Each row is a point on a tangle of strands that fork and nearly touch. The rows are in no order.
(in the rows, 128 means zero)
Two points are linked if the straight distance between their rows is under 200. Some points are linked to none.
git: [106 108 129  84 179 115 135  84 157 124 140 119 107 204 121 148 136 116
 146 109 155 141 125 182 123  57 107 126  88 103 156 172 130 131 165 112
 150 103 161  64  93 117 117 129  98 176 142 117 133 113 128 149 163 150
 137]
pekap: [201 145 145  99  99 102 140 116 226 121 121 126 119 162  85 124 179 158
 142 109 115 114  99 114 118 157 143 107 160 126 101 118  88 145 145 117
  75 122 125 175  80 160 139 139 106 123  95 166 133 105 111  87 101 158
  94]
zib: [154 110  93 105 115 127 134  74  80 135 122 144 147 126 155 125  92 118
  96 181  94 139 136 192 163 106 131 178 140 178  76 169  69  94 100 126
 141 120 118 193 141 153 134 152 157  87 177  97 161 187  81  94 175  79
 121]
Lekaz: [ 72 196 114 115 128 143 120 105 141 175 153 104 139 112 110 183  94 153
 146 113 159 161 123 155  30 108 114 150 135  98 150 125 107 127 115 185
 183 116 169 114  84 157 151 106 112 129 121 156 146  96 157 177 116 129
 138]
degib: [116 143 134  74 139  95 147  94 135  62 124 142 103 128 107 114 115 141
  99 116  91 162 107 168  91 156 117  54 129 102  84 122 138 126  91 129
 140 135 102 158 181 138 152  70 107 155 121 185  94  52 108 120 144 139
 113]
bodok: [ 77 121 142 158 123  84 108 132 140 111 118 162 149 153 171 143 117 110
 131 102 170 155 121  95 113 114 125  89 113  94 127 122 132  91 132 137
 203 153 152 154 138 109 109 115 103 140 143 146 152 128 136 172 139 126
 122]
zam: [ 86  83 121 130 178 161 117  94  74 184 140 153 118 123 170  90  76 109
 135 159 118 133 158 109 144 115  94 142 116 120 114 131 110  97  83 113
 184 103  90  91 149 152 189 133 140 116 177  82 138 133 141 144 148 123
 147]
Dok: [160 107  48 119  87  96 143 153 137 128 128 106 110 165 158 132 154 130
 168 182  85 111 177 180 128 107 200 168 134 142 148 128  86 159  79 161
 138 104 189 109 119 119  62 154 134  43 152  98 189 185 135 120 126 116
 107]
riz: [ 68 146 158 151 173 197  96 134 115 136  91 162 102 107  97 102  97 163
  86 123 106 161 152  86 108 185  97  74 187 111 150 120 146 127 118 123
 130 151  58 129 148 127 177 114 133 176 133 141  98  89 165 121 111 159
 153]
Zup: [111 135 115 125  96  86 145  94 157  82  80  88 141 154  81 172 144 115
 102  95 115 105 116 154 145 126 120 140 103 145 127 158 118 137 148 153
 125 122 133 195 152  81  83 143 148 147  93 179 117 152  72 112 126 112
 113]
tum: [183 146 119  97 121 149 139 150 171 146 141 139 130 123  83 123 159 172
 134 136  93 133 125 134 107 159 121 124 143 135  79 125  87 155 135 132
  36  98 116 105  64 175 165 125  91  85 125 141 131  81 138 101  82 167
 135]
Lef: [120  94 104  61 162 115 129 115 132 142 161 114  89 160 138 132 138 119
 166 145 117 149 150 218 113  81 142 135  82  98 139 164 114 139 112 134
 124  88 178  44  96 134 143 111 112 126 149 124 120 103 161 156 150 157
 150]
tate: [ 33 160 127 149 140 144 122 138 111  96 141  94 126  84 128 170  67 157
 112  86 159 162 121 140 104 167 127 104 127 138 108 142 150  92 107 163
 200 147  97 170 168  99 125  97 165 165 120 163 107 101 119 147  76 110
 137]
voni: [133 128 125 157 120 130  91 174 166 162 118 176 113 161  98 111 151 114
 133 116 160 169 115 100 116 156 114  68 130 125 160  79 131 119 143  68
  57 156 136  92  59 162 131 109  84 120 102 137 127  85 172 131 103 161
 166]
fafar: [102 154 115 226 104 157 118 166 121 122 126 145 149 125 112 183 129 111
 121 119 177 142 145  90 143 148  68 139  75 157 133 129 148 125 178 149
 139 130 140 123 122 127  86 144 121  88 107  94 133 172 104 163  91 139
 173]
Kuv: [147 161 114 151 102 101 126 183 104 154 138  95 138 109 183 137 170 121
 124 106 169  92 119 113 101 102 143 166 116 111 182  64 134 152  89 136
 100 123 169  94 121 133  90 144 166  78  88 139 122 131 155 182 111  91
 146]
Tukef: [108 145 106 100  83 132 122 148 159 142  99  90 127 158 106 187 150 121
 127  89 141  90 185 117 107 136 152 168 128 174 181 133  90 101 107 154
 165 127 127 122 119 157 141 189 207  80  93  81 163 158 147 132  85 113
 106]
dus: [128 117 108 151 100 110 137 131 178 125 121  83 107 105  88 138 110 132
 171 155 101 117 109 144 121 139 146 117 151 123  90 135 155  86 176 150
 143 158 116 204  97  82 111  94 118 168  83 143 123 139 141  76  95 130
  77]
goris: [191  86 142  96 181 155 170  70 129 108 156 150 151 120 140 124 121 117
 130 165 116  99 113 176 145  84 141 149 134 146  68 166 125 134 152 122
 122 120 109 109 162 102 161 124 133 142 157  99 127 144  94 110 183 123
 113]
buno: [159 170 153  87 160 202  79 119 108 196 123 145 136 142 123 113 149 153
 126 130 108 142 112  68 109 102 113 148 179  64 184  90 130 185  89 144
  93 147 155  74  85 166 169 119  73 138 183 171  98  88 191 147 221 169
 152]
zaz: [ 51 127 137 151 173 189 120 104  98 172 119 145 100  89 142  98  60 133
 119 150 109 148 149  98 115 147  99 110 176  96 128 116 123 112  92 148
 180 135  63 146 163 143 191  96 136 161 172 137 111 101 156 143 152 140
 129]
Bez: [127 148  90  93 124 109  99 146 116 146 125 130 155 149 165 102 125 146
 130 151  93  99 148 154 132  94  94 188 148 114 147 127  91 132 124 133
 100  85 138 118 116 138 128 151 142  82 134 103 138 144 145 133  73  92
 152]
Filu: [140 140 148 150 112 115 124 142  86 131 147 160 122 130 156  84 121 135
 136 182 152 174 118  99 113 112 128 121  98 100 112  87 108 170 117 125
 145  86 185  78 107 150  99 115  54  83 156 127 169 170 145 156 161 165
 169]
buzo: [153 104 102 131  67  77 127 149 150 143 129 130 108 138 191 130 116 122
 173 170 127 128 134  97 116 114 195 120 124 123 122  74 104  89 107 126
 179 141 160 130 115 145 136 134 138  61 114 112 181 164 171 144 131 127
  84]
gumef: [127 149 108  80 167 147 158 114 136 123 128  89  95 111 127 148 117  98
 128 110 129  99 146 169 120  89 138 186 136 101 153 133 119 169 132 181
 115 100 113 130 136 140 144 129 169 159 123 132  92 112 131 133 153 120
 139]
zizor: [119 152 187 134 121 150 134 103 152 171 136 125 161 159  74 174 132 149
 135  66 193 142 116  74  50 126 139 105  98 162 150 134 117 106 141 105
 155 142 149  70  89 144 113 149 120 138  93 127 174 147 125 146 101 118
 120]
Gedot: [107 161 137 118 119 150  93 154 106  96 111 106 126  93 124 110  98 152
  74 119  97 118 133 115 167 193  91 165 144 143 133 131 125 151 139 142
 106  93  76 198 171 139 141 132 181 120 125 121  96 125 113  94  77 125
 170]
puviv: [154  87 151 183 174 154 118 135  99 106 142 201 155  96 152  28 126 112
 121 156 108 126 135  74 175 151  70  90 160 116  78 118 145 116 103 119
 109 151  79 118 158 136 130 108  83 130 180 151 117 127  97 139 143 166
 130]
seros: [124 149 104 135  97 161 122 179  77 115 119 100 132  52 158 150 133 137
  75 130 121  91 162 136 193 166 113 179 113 165 141 130 128 148 111 161
 128 101  98 155 169 153 123 162 199  73 138  67  99 134 101 123 110 102
 162]
limud: [ 77 102 135 125 167 141 106 160 138  78 137 114  62  85 138 139  92  93
 119  92 134 131 139 154 159 164 132 100 148 112 152 166 171 112 133 140
 171 176  77 175 167 102 156 102 187 182 122 129  47  97  97 131 138 161
 132]
lezar: [146 119 107 101 102 107 139  95 110 131 133 151 149 133 212 173 129 103
 128 141 150 130 158 116 113 106 181 143 112 147 143  92  84 138  67 133
 179 102 184 149 187 163 135 176 181  80 142  94 166 180 115 153 194  84
 112]
temo: [154 117 143 126 147  97 112 135 184  49 112 199 138 209 147  83 185 114
 109 100 113 100 130  76 178 148  90  69 119 122 144 133 128 132 127 100
 114 142 118 132 126 154 128 149  99 147 126 126  93 102 102 129 142 170
 126]
Vitog: [146 121 117 118 127 102 138 100 180 131 148 130 107 125  99 177 137 101
 156 125 142 152  97 161  73 124 152  69 113  85  97 125 131 111 112 147
 156 157 177 120  83 149 160  92  86 112 124 150 124  80 142 152 168 162
 104]
Neku: [142 168 127 125 135 121  91 149 108 178 161 120 143 129 190 129 131 127
 152 122 175 110 118 106  77  85 137 181 150  73 198  58 127 153 114 149
 169 116 185 116 115 146 113 144 148 104 112 133 139 147 163 200 157 121
 152]
Zila: [146 108 120  64 163 176 122 146 133 151 124 158 129 108 127  98 155 159
 110 144  83 135 143 109 107 140 130 115 133 119 115 108 118 142  84 129
  61 112 102  62  88 167 212 128 120 102 149 120 101  57 177 116 120 153
 154]
seze: [149 104 114 118 164 110 127 156 138 116 150 120  85  92 160  66  85  90
 170 137 140 125 122 142 175 114 144 153 178  77 104 114 140 114 138 145
 114 159 112 172 113 122 126  93 129 191 149 160 109 121 145 117 144 139
 127]
doviz: [101 194 193 133 118 168 107  91 101 190 132 128 171  99  94 117 108 176
 108 123 118 139 106  78  38 163 136 128 169 127 162  98 146 123 143 112
 135 131 117 131 130 134 158 114 131 138  94 126 156 125 170 117  98 113
 112]
lov: [107 132 113 167 115 137 130 124  38 176 158 119 113  85 209 111  77 101
 129 170 172 148 143  96 163 123 124 154 117 114 138  80 110 119  90 130
 226  99 135 177 157 155 101 157 130 100 168  97 165 174 101 164 167 107
 159]
bes: [ 60  92 142 112 155 117 152 117 101  97 145 124 137 143 147 155  98 113
 130 116 164 163 144 192 131  86 130 104  53 150  97 168 160  85 127 133
 180 134 120  77 167  94  97  93 115 164 148 121 126 124 105 160 129 112
 125]
ruvom: [126 142 106 130  97  80  90 175 130 147 135 114 141 136 161 129 175 126
 135 107 141 126 108 146 104 106 123 128 109 103 161  94 127 120  90 105
  80 135 189  67  89 133 121 122 121  61 124 156 124  93 171 172  83 114
 159]
nud: [139 136 149 122  79  98 105 105 140  87  71  84 147 146 116 146 143 125
  86 107 101 107 114 137 209 140 143 170 125 169 162 164 115 146 164 127
 119 141 127 234 166 104  88 165 172 152 128 137 121 183  74  75 144 113
 120]
makef: [132 176 123  97 158 149  81 115 140 165 131 153 140 161 159 121 140 140
 143 117 129 114 128  88  87  88 103 173 165  60 197  97  99 176 120 163
 139 114 168 110  97 169 157 145 118 130 145 145 124 112 167 174 169 151
 157]
dop: [ 86  85 111 100 161 104 137 139 101 125 158 132 124 132 169 120 135 107
 137 113 149 143 142 176 127  98 144  96  76 114 115 144 155  91  86 112
 138 125 148  45 136 112 143 100 135 137 142 121 104  97 162 171 123 109
 133]
lep: [114  93 120 128 105 104 128 133  89 117  85 104 185 156 126 174 160 112
  96 100 128  92 152 154 161  89 143 163  80 184 161 168 124 120 113 106
 132 153 153 119 174  76  96 180 172 124 129  94 131 186  99 127 137  66
 116]
pemi: [134 110 137  97 178 180 147  60 124  82 124 166 137 120 137 165 109 111
 103 146 119 112 134 177 160 103 103 135 117 154  99 172 126 139 138 153
 165 126  82 153 196 136 182 129 154 138 167  88 107 131  66 116 188 141
 129]
muge: [130 144  56 172  87 101 145 130 140 117 135  84 139  95  82 171 162 147
 133 113  95 105  77 166 115 126 113 108 128 124  82 119 169 105 128 132
  87 143 148 127 111  75 108  98 127  80  94 190 119  88 136 138  69  97
 106]
nuduv: [145  82 151 159 126 150 127 122 116 125 138  97 127  30 156 139  97 123
 119 140 112  99 110 111 158 154 176 134 167 139 126 159 165 117 135 112
 161 160 107 184 189  71 158 135 207 120 126 107 102 162  89  96 122 117
  92]
mak: [134 161 148 105 136 125  74 125  98 156 123 124 154 118 173  60  94 152
 123 139 103  97 131  91 162 135  97 214 184 114 154 112  94 142 135 144
 106  94  94 190 136 155 137 141 163 128 144 124 130 157 129 105  94 107
 155]
kisef: [121 160 176 154 149 131 111 116  85 146 122 143 167  96 111 118 142 159
  92 106 131 164  99 110  70 150 113  78 134 116 132 107 179 123 113  78
 105 147 129  87 158 107 133 108 113 131 124 151 129  88 149 140  88  92
 144]
Lifi: [147 139 114  99 160 207 130 130  91 188 157 137 131 113 120 113  71 166
 146 197  95 112 134 144 119 109 106 217 162 144  87 149 121 130 176 152
 110  92  74  98  94 135 166 131 116 116 143  74 145 145 139 101 120 122
 153]
las: [103 146 140 183  93 141 113 117  67 158 157  97 152  65 218 147  99 123
 121 152 177 116 102  89 151 150 166 157 128 116 155  84 127 126 118 155
 204 123 145 233 167 116 109 150 167 109 128 121 132 187 100 164 149 107
 128]
duvop: [144 134 167 139 152 152 138 106  77 151 152 119 120  87 142  91  59 122
 140 171 145 137  96 119 149  98 110 183 140 115 107 124 149 147 173 125
 149 113 113 152 141 109 105 113 109 169 149 112 143 184 108  96 172 120
 156]
fevu: [ 89 146 154 117 190 188 138  51 148 117 105 173 150 171  96 165 132 158
 102 128 121 128 131 139 103 115  72  94 127 121 123 165 121 143 144 146
 165 123  90 110 161 129 175 130 105 169 152 110 119 107 102 130 155 159
 126]
Gaziz: [134 144 147  55 151 122 159  85 144  97 124 154 108 132 124  97 119 159
 121 148  79 155 120 156 118 132 123 102 133 111  80 139  89 160  96 147
 100 101 101 129 155 174 173  93  91 147 156 153 115  74 118  95 154 157
 118]
Pabu: [118 116 133 123  91  69 132 136 150  66 122 191 137 202 123 106 152 122
 108 142  98 147 146 116 148 157 112  56  59 138 101 139 123 110 127 115
 126 124 135 133 116 155  95 111  52 123 107 137 114 127  90 144 118 167
 112]
lebib: [121 116 125 146  79 135  95 104 100 129 105  70 164  78 141 170 116 131
  95 129 110  95 103 151 169 146 179 186 149 168 149 160 127 133 147 144
 150 154 136 241 174  86 121 150 209 117 126 118 113 208  88  96 149 100
 105]
novut: [160 113  67 112 111  93 142 138  85 132 154 123 149 122 192  81 131 131
 150 186  94 107 151 180 160  95 149 181 134 133  91 139  93 136  92 141
 100  81 156 100 127 116  92 133 126  63 160 120 156 163 119 131 112  88
 131]
dur: [181 130 168 136 122 129 140 106 155 132 117  76 140 101  87 142 169 120
 109  74 123  76 101 103  96 145 164 145 154 145 168 121 147 150 147 104
  81 134 125 144 139  92 128 150 198 125  71 152 107 129 134 116 110 101
 110]
Vizen: [121  92  93 166  84  77 170 179 118 103 114 108 110 137 113 129 182  77
 136  94 146 118 144 134 144 125 160 104  51 154 135 120 151 133  86 129
  91 142 165  60 121 111  72 123 124  99  92 161 117 121 126 171 120 114
 113]
Notam: [202  96 162 106 157 116 135  99 178  92 121 170 141 190 167  92 162 117
 137 129 132  89 123  70 188 109 137 117 125 133 139 138 118 149 127  92
 134 123 142 110 126 148 158 177 128 144 147  85 137 140 120 110 185 149
 114]
muvas: [207 148 140 174 127 142 158 137 102 123 163 143 190  88 112 114 153 137
 127 148 113 139  95 122 119 137 110 144 122 153  72 117 158 156 179 106
  33 114 136  94 139 101  94 104  93  96 118 138 125 124 111 114 109 104
 146]
Geror: [140  97 139 133 140 124 114 109 197  93 113 149 127 156 105 165 140 129
 120 111 116  97 128 111 139 153 117  80 145 121 122 162 135  99 166 112
 177 164 104 181 135 108 158 150 142 143  98 105 106 129 102 118 115 148
  94]
nefep: [142 125  91 148 108 110 142 153 149  52 122 116 147 124  88 129 146 119
 120 126  88 103 120 157 172 146  86 137 124 146  83 153 144 129 165 149
  89 132 102 189 166  86  83 122 126 136 107 177  94 133  72 105  88 136
 121]
zemor: [205 114 182 143 165 146 128  77 138 117 137 119 147  59 131 116 131 137
 117 128 107 106  98 113 108 138 165 116 186 120 128 140 174 134 161 100
 123 156 115 158 165  73 160 138 169 153 109 140 119 130 120 102 129 113
 103]
Zodu: [207 127 153 105 131 127 178  80 151 126 145 111 139 130  94 145 143 117
 140 148 137 120  85 162 103  84 166 145 118 143  95 152 121 169 162 118
 115 110 166  97 113 108 118 129  96 136 124 122 152 152 111 103 198 129
 110]
bades: [178  87 111  69 112  85 171 150 133  78 147 151 121 163 131  82 153 129
 143 169  75 116 171 184 177 151 162 120  88 166  57 170 104 128  98 151
  83  92 117  98 117 152 119 104 103 111 129 109 105 126  98 110 122 154
  93]
kab: [126 149 153  87 170 203 115 125 134 160 100 154 107 125  71 112 141 167
  87 120  93 162 141  99  86 164 116  82 167 121 148 106 146 146 112 102
  70 136  71  86 109 155 194 125 109 162 127 151 100  51 170 101 120 153
 150]
famu: [113 116 154 146 101  87 103 120 127 140 136 157 150 169 160 140 146 143
 148 139 170 174 119 101  83 110 148  80  84 109 132 107 103 119 103 111
 186 126 204  70 110 135 121 117  78  81 148 133 183 145 161 183 152 160
 126]
gapap: [141 129 134  87 102 123 136  99 147 120 103 139 157 149 142 188 137 112
 101 113 144 107 158 106 111 123 171 140 113 173 148 133  86 117 107 130
 169 127 145 144 158 158 166 185 191  91 115  75 164 167 126 122 151 107
 100]
sifog: [ 90 121 118 122 119 137 127 120  42 169 136 128 115 111 177 126  72 121
 103 169 148 156 166 155 164 127 124 162  77 166 124 137 122 104  95 124
 195  95 121 109 148 154 114 146 137  95 171  52 169 180 119 135 146  84
 157]
piv: [ 91 152 129 168 108 154 125 138 154 158 117 131 131 183  72 189 126 137
 135  93 185 144 159  99 104 144  70 132  82 172 148 151 101 110 170 139
 139 111 134  99  77 153  91 167 121 112  99  95 156 170 104 158  76 125
 158]
saraf: [160 129 117 115 150 149 134 147 145 135 160 171 142 139 108  80 132 178
 161 174 105 146 127 151 146 150  87 141 152 137  35 146 115 124 166 130
  53 107  96 120  92 136 143 104  63 139 155 134 144 114 116  98  73 153
 124]
zas: [ 91 138  92 165 101 129 158 126  88 145 157  96 159  67 192 190 107 134
 129 128 161  99 116 125 129 114 169 140 127 127 119 106 141 108 112 144
 186 139 147 163 164  88 120 138 171 105 113 122 138 150 130 169 119  80
  99]
butud: [ 82 153 127  98 153 104 117 105 140  87 128  97  93 128  87 149 112 140
 105  54 137 171  99 170  70 165 124  67 146 109 117 134 159  99 102 132
 159 153 107 163 156  94 127  84 155 182 102 212 103  49 130 142 111 117
 132]
buvu: [139 142  71 210 109 162 169 161 137 113 135 119  92 115  80 168 139  81
 144 139 168 117 157 135 137 130  89 152  90 146 118 125 139 155 152 196
 118 102 148 105  88 131  70 142 115  83 104 109 130 170 100 160 127 146
 155]
bomi: [138 114 118 112  94 125 137 148 140 142 115 124  93 148 107 124  94 127
 142 179 115 134 160 139 158 136 149 142 123 148 106 143 108 104 165 134
 144 107 107 141  98 158 130 147 113 117 127  57 162 169 144  78 113 139
 108]
sozi: [170 109 138 135  88  74 126 146 175 117 116 155 118 136 144 129 149 122
 139 131 123 127 105  91 100 153 180  62 130 108 111  81 130  92 107 113
 140 180 147 145 107 145 151  99 110  97  94 141 132 104 158 143 127 144
  90]
zire: [136 142 177 124 116  79 132 121 170 116  98  92  88 149 116 111 159  97
 108  58 153 126 104  88 120 140 159 109 125 129 190 116 142 142 130  99
  88 143 137 145 117 123 102 134 169 165  82 177 112 107 137 123 133 114
 130]
begup: [ 87 174 201 146  97 136  92  87 153 165 116 129 174 160 105 147 136 167
 131  95 163 146 110  56  50 138 144 104 151 134 180 107 123  93 155 104
 185 152 136 140 116 132 133 133 125 155 107 135 189 146 153 124 108 138
  91]
pade: [ 70 149 171 203 166 156  44 140 112 126 103 163 128 120 123  98 127 155
 104  83 141 174 125  84  96 187  94  64 204 115 185 131 162 116 147  95
 136 172  99 147 133  81 130 118 139 182 119 165 103 104 158 139  92 151
 158]
Lok: [135 161 141 107 139 154 122  86 149 149 135 144 163 143  99 104 117 199
 133 168  98 135 102 159 108 126  83 141 170 133  80 146 109 128 187 102
  90  95  86 167 116 117 137 120  82 162 136 137 141 127 113  56  82 122
 123]
nugib: [157 133 170 101 172 174  97  99 133 188 119 155 132 182 146  55 156 166
 150 133  99 129 100  54 144 100 106 115 195  82 170 107 126 146 109  79
  98 136 139  70  94 157 168 139  78 171 192 148 134 107 183 110 196 159
 129]
Fuzo: [170 119 155 137 130  98 108 155 140 113 149 179 127 156 122  55 143 119
 142 147 133 171 101 116 155 129 120  79 118 109 114 105 144 137 141  75
  59 140 158  97  88 152 107  94  40 147 145 154 133 108 141 120 143 170
 146]
dul: [127  67  86 164 113 108 169 199 101  81 129 106 110 111 145 125 165  55
 134 123 150  81 166 141 187 118 163 123  72 135 140 129 161 136  93 141
 134 146 140  98 159 110  94 149 140 124 124 103  90 138 118 152 150 126
 108]
lokig: [ 98  81 102 190  76 103 169 174  76 111  91  77 135  92 116 175 146  99
 127 110 126  89 137 135 182 123 184 138  72 165 145 148 159 135 109 137
 159 174 135 144 186  72  89 156 153 131 120 125 126 154  92 126 141  96
  86]
Zupun: [ 89 164 142 104 121 123 140 106 153 151 117  99 116 170  70 145 125 159
 116 106 126 141 124 162 103 118  77 142 114 138 150 152 116 140 183  95
  81  86 106 132 106 124 100 134 110 166  98 138 124 118 110  89  79 110
 139]
Fuguk: [137 132 135 164 142 143 153 123  74  93 148 157 163  60 140  97 128 147
  88 147  99 138 104 129 121 150 102  88 120 138  79 118 181 124 125  91
  93 128 101 102 185  90 126 103 115 102 125 152 118 100 110 131  91  97
 137]
poka: [111  80  83 190  87  97 163 176 140  89 117 122 109 141  62 141 165  91
 136  83 117 123 130 120 146 167 100  68  82 168 120 130 172 100 138 104
  78 179 125 113 118  91  65 110 125 123  66 183  89 115  93 168 103 116
 112]
dupo: [120 107 146 140 167 162 117 163 138 132 123 151 110 131 133 134 126  97
 112 113 158 113 154  88 141 127 116 128 107 123 154 132 150 126 143 114
 129 137 113  87 121 133 157 154 144 138 124  74 118 135 152 143 125 146
 161]
sekid: [118 121  62 182  92 134 167 141 121 161 142  85 120 140  42 152 166 148
 167 134 102 123 116 173 119 129  97 135 111 166 110 147 134 129 168 106
  43 112 130  70  77 102  98 104 115  94  95 129 121 100 155 112  64 100
 108]
Bovon: [ 79 142 175 194 136 106  82 115 135 104 108 161 146 145 141 117 125 138
 115 100 146 161 103  76 118 145  91  79 141 103 164 137 163 105 175 109
 165 157 128 180 141  78  94 114 107 178 125 165 131 132 123 130 117 138
 138]
gezu: [105 139 132 115 156 127 114 116 134 140 128 150  81  99 123  82  80 117
 150 150 131 183  98 150 108 134 140  86 176  70 114  98 146 114 125 141
 133 164 113 159  96 145 146  58  77 195 149 173 115  71 164 107 169 158
 137]
bar: [116 108  44 142  96 110 148 169 128 127  99  89  91 159 111 157 167 108
 155 130 112  91 196 164 137 120 162 157 108 149 167 137 111 139  80 173
 140 115 148  85 112 131  92 163 162  71 125  83 152 145 150 136  91 105
 103]
garo: [185  81 158  82 171 144 121  92 137 166 144 158 116 162 167  59 136 124
 165 145 114 120 123  44 142  97 146 132 158 114 137 110 107 139  96  87
 139 114 137  74 115 167 196 157 122 150 167 101 154 135 171 110 202 152
 125]
tib: [103 129  65 136  83 104 153 103 115 137 147 140 140 103 203 189 103 129
 149 159 135 134 141 124 111 120 176 113 128 126  94  96  91 105  77 157
 204 112 167 171 160 148 144 142 151  68 130 124 173 145 131 166 142  95
  84]
Numiv: [166 135 147  51 123  62 136 119 178  87 117 137 112 168 139  75 127 155
 142 122  87 128 124 118 167 144 139 121 164 116  91 134  86 132 114 119
 104 125 112 192 127 165 140 117 113 168 132 149 130 105 112  77 121 134
  87]
Lobir: [ 94 135 140 121 146 158 141  66 190 118 113 141 130 180  71 204 124 134
 116 115 159 125 133 156 115 118  87 107  93 155 121 183 120 112 173 139
 187 127 105 148 113 124 138 152 117 168 117  96 139 142  81 109 136 151
 113]
Beb: [ 98 136 117 130 135 122  97 183 129 150 121 131 126 126 110 123 147 125
 111  79 152 151 119 120 104 153 112  87 126 141 156 100 155 100  98  71
  64 150 126  60  94 130 131 116 146 119  97 144 113  70 179 142  61 105
 173]
rida: [119 129  96 151  76 106 137 156 151 169 109  81 118 183  69 129 155 140
 168 122 120 128 146 148 124 107 100 167 125 140 165 130  98 137 192 100
  60  97 137 129  76 124  63 142 106 128  99 129 142 145 137  92  67 112
 119]
kufal: [159  99 130 115 141 116 142 120 130 136 140  94 120 158 109 143 130  95
 153 135 156 107 130 141 121  63 153 165 118 122 149 135 134 150 168 106
 161 108 178  81 112  90  99 152 124 143 124  86 154 183 145 135 173 126
 121]
nesun: [140  96 148 150 130 147 141 129 108 138 101  80 138 134  77 167 142  95
 127 105 150  73 136 146 147  96 131 188 111 160 183 174 138 158 165 114
 127 142 132 113 151  83  97 165 171 159 117  74 117 176 104 106 155 106
 117]
Pogib: [155 113 113 108 114  81 123 186 168 112 104  93  81 131 124  83 142  87
 148 102 127 107 132 126 157 125 172 141 164 104 157  98 122 129 121 124
  71 157 126 150  99 138 113 117 156 159 100 151 102 108 170 101 116 132
 120]
Zoviv: [172 115  80  91 112 113 167 171 147  64 116 116 123 125  98 120 150 130
 127 135  84  87 162 165 181 157 132 156 144 161  56 151 101 137 121 179
  78 108  87 148 139 141 122 130 144 101 124 118 113 115  97  93  96 138
 100]
mutat: [ 26 124 108 138 156 146 103 167 110 128 151  98  97  85 178 162  65 107
 141  97 170 138 145 155 145 131 120 146 144 103 157 150 139  91 130 159
 207 142 105 169 152 116 146 118 185 175 158 123  89 107 133 167 112 119
 144]
nup: [ 54 123 152 133 125  96 150 144 121  62 123 126  96 131 117 141  96  90
 111 108 143 170 136 164 148 133  96  84  62 149 118 162 186  98 154 133
 157 157  90 143 167 108  72  90 102 186 116 152 100 115  74 128 132 137
 131]
mav: [176 139 168 127 134 130 103 142 102 155 153 150 127 105 123  75 130 133
 153 165 137 179  79 116 128 124 132 107 147  83 104  83 128 162 101 108
  79 145 179  94  86 160 135  88  29 121 192 173 151 115 157 125 184 183
 166]
Takil: [162 133 125 123 151 187 147 163  73 149 147 136 129  64 156 108  93 141
 113 169 114 100 159 118 165 136 120 202 142 155  94 126 121 153 134 164
 101  87  75 112 128 157 147 146 149  95 152  65 130 138 114 106 136 114
 165]
nisaf: [171 176 154 106 136 138 134 124 139 146 145 117 101  85 113 108 111 126
 140 135 143 165  88 126 103 125 158 144 152  85 119  95 129 179 128 159
  80 131 152 138  86 165 143  93  76 152 147 178 136  98 150 106 167 163
 154]

A fork is a point with three links. Follow the links from the first point to the second and name the forks in between, in order.
nuduv / Beb -> mav
buno / Dok -> Beb > mav > riz > tib
gapap / seze -> tib > riz > mav
Beb / seros -> mav > riz > tib
Geror / Vizen -> kufal

Follow the links from the first point to the second, and from the first to the third. Name the last point that the two ways share.
muge / Kuv / buzo -> riz
Notam / buzo / Gaziz -> riz
gezu / Notam / tate -> mav
bes / dul / Geror -> kufal
buvu / buno / tib -> Beb
Lef / poka / Geror -> kufal
Pogib / pade / begup -> mav
Vitog / piv / Dok -> tib
temo / Filu / muvas -> Beb

Name the points in between on the shortest way along the links from the first point to the second, in order.
sifog / Bez -> lov > las > zas > tib > lezar > gapap > Tukef > bar > Dok > novut
Zoviv / sifog -> nefep > Zup > nud > lebib > nuduv > zemor > dur > zire > Pogib > seze > gezu > nisaf > mav > Filu > famu > bodok > Bovon > pade > riz > zaz > zam
Vizen / pemi -> dul > lokig > lep > nesun > kufal > Zodu > goris
seze / Notam -> gezu > nisaf > mav > Fuzo > voni > Beb > ruvom > Kuv > Neku > makef > buno > nugib > garo
riz / limud -> kab > Zila > tum > pekap > Numiv > Gaziz > degib > butud > tate > mutat
Lobir / nup -> fevu > pemi > goris > Zodu > kufal > git > Lef > dop > bes
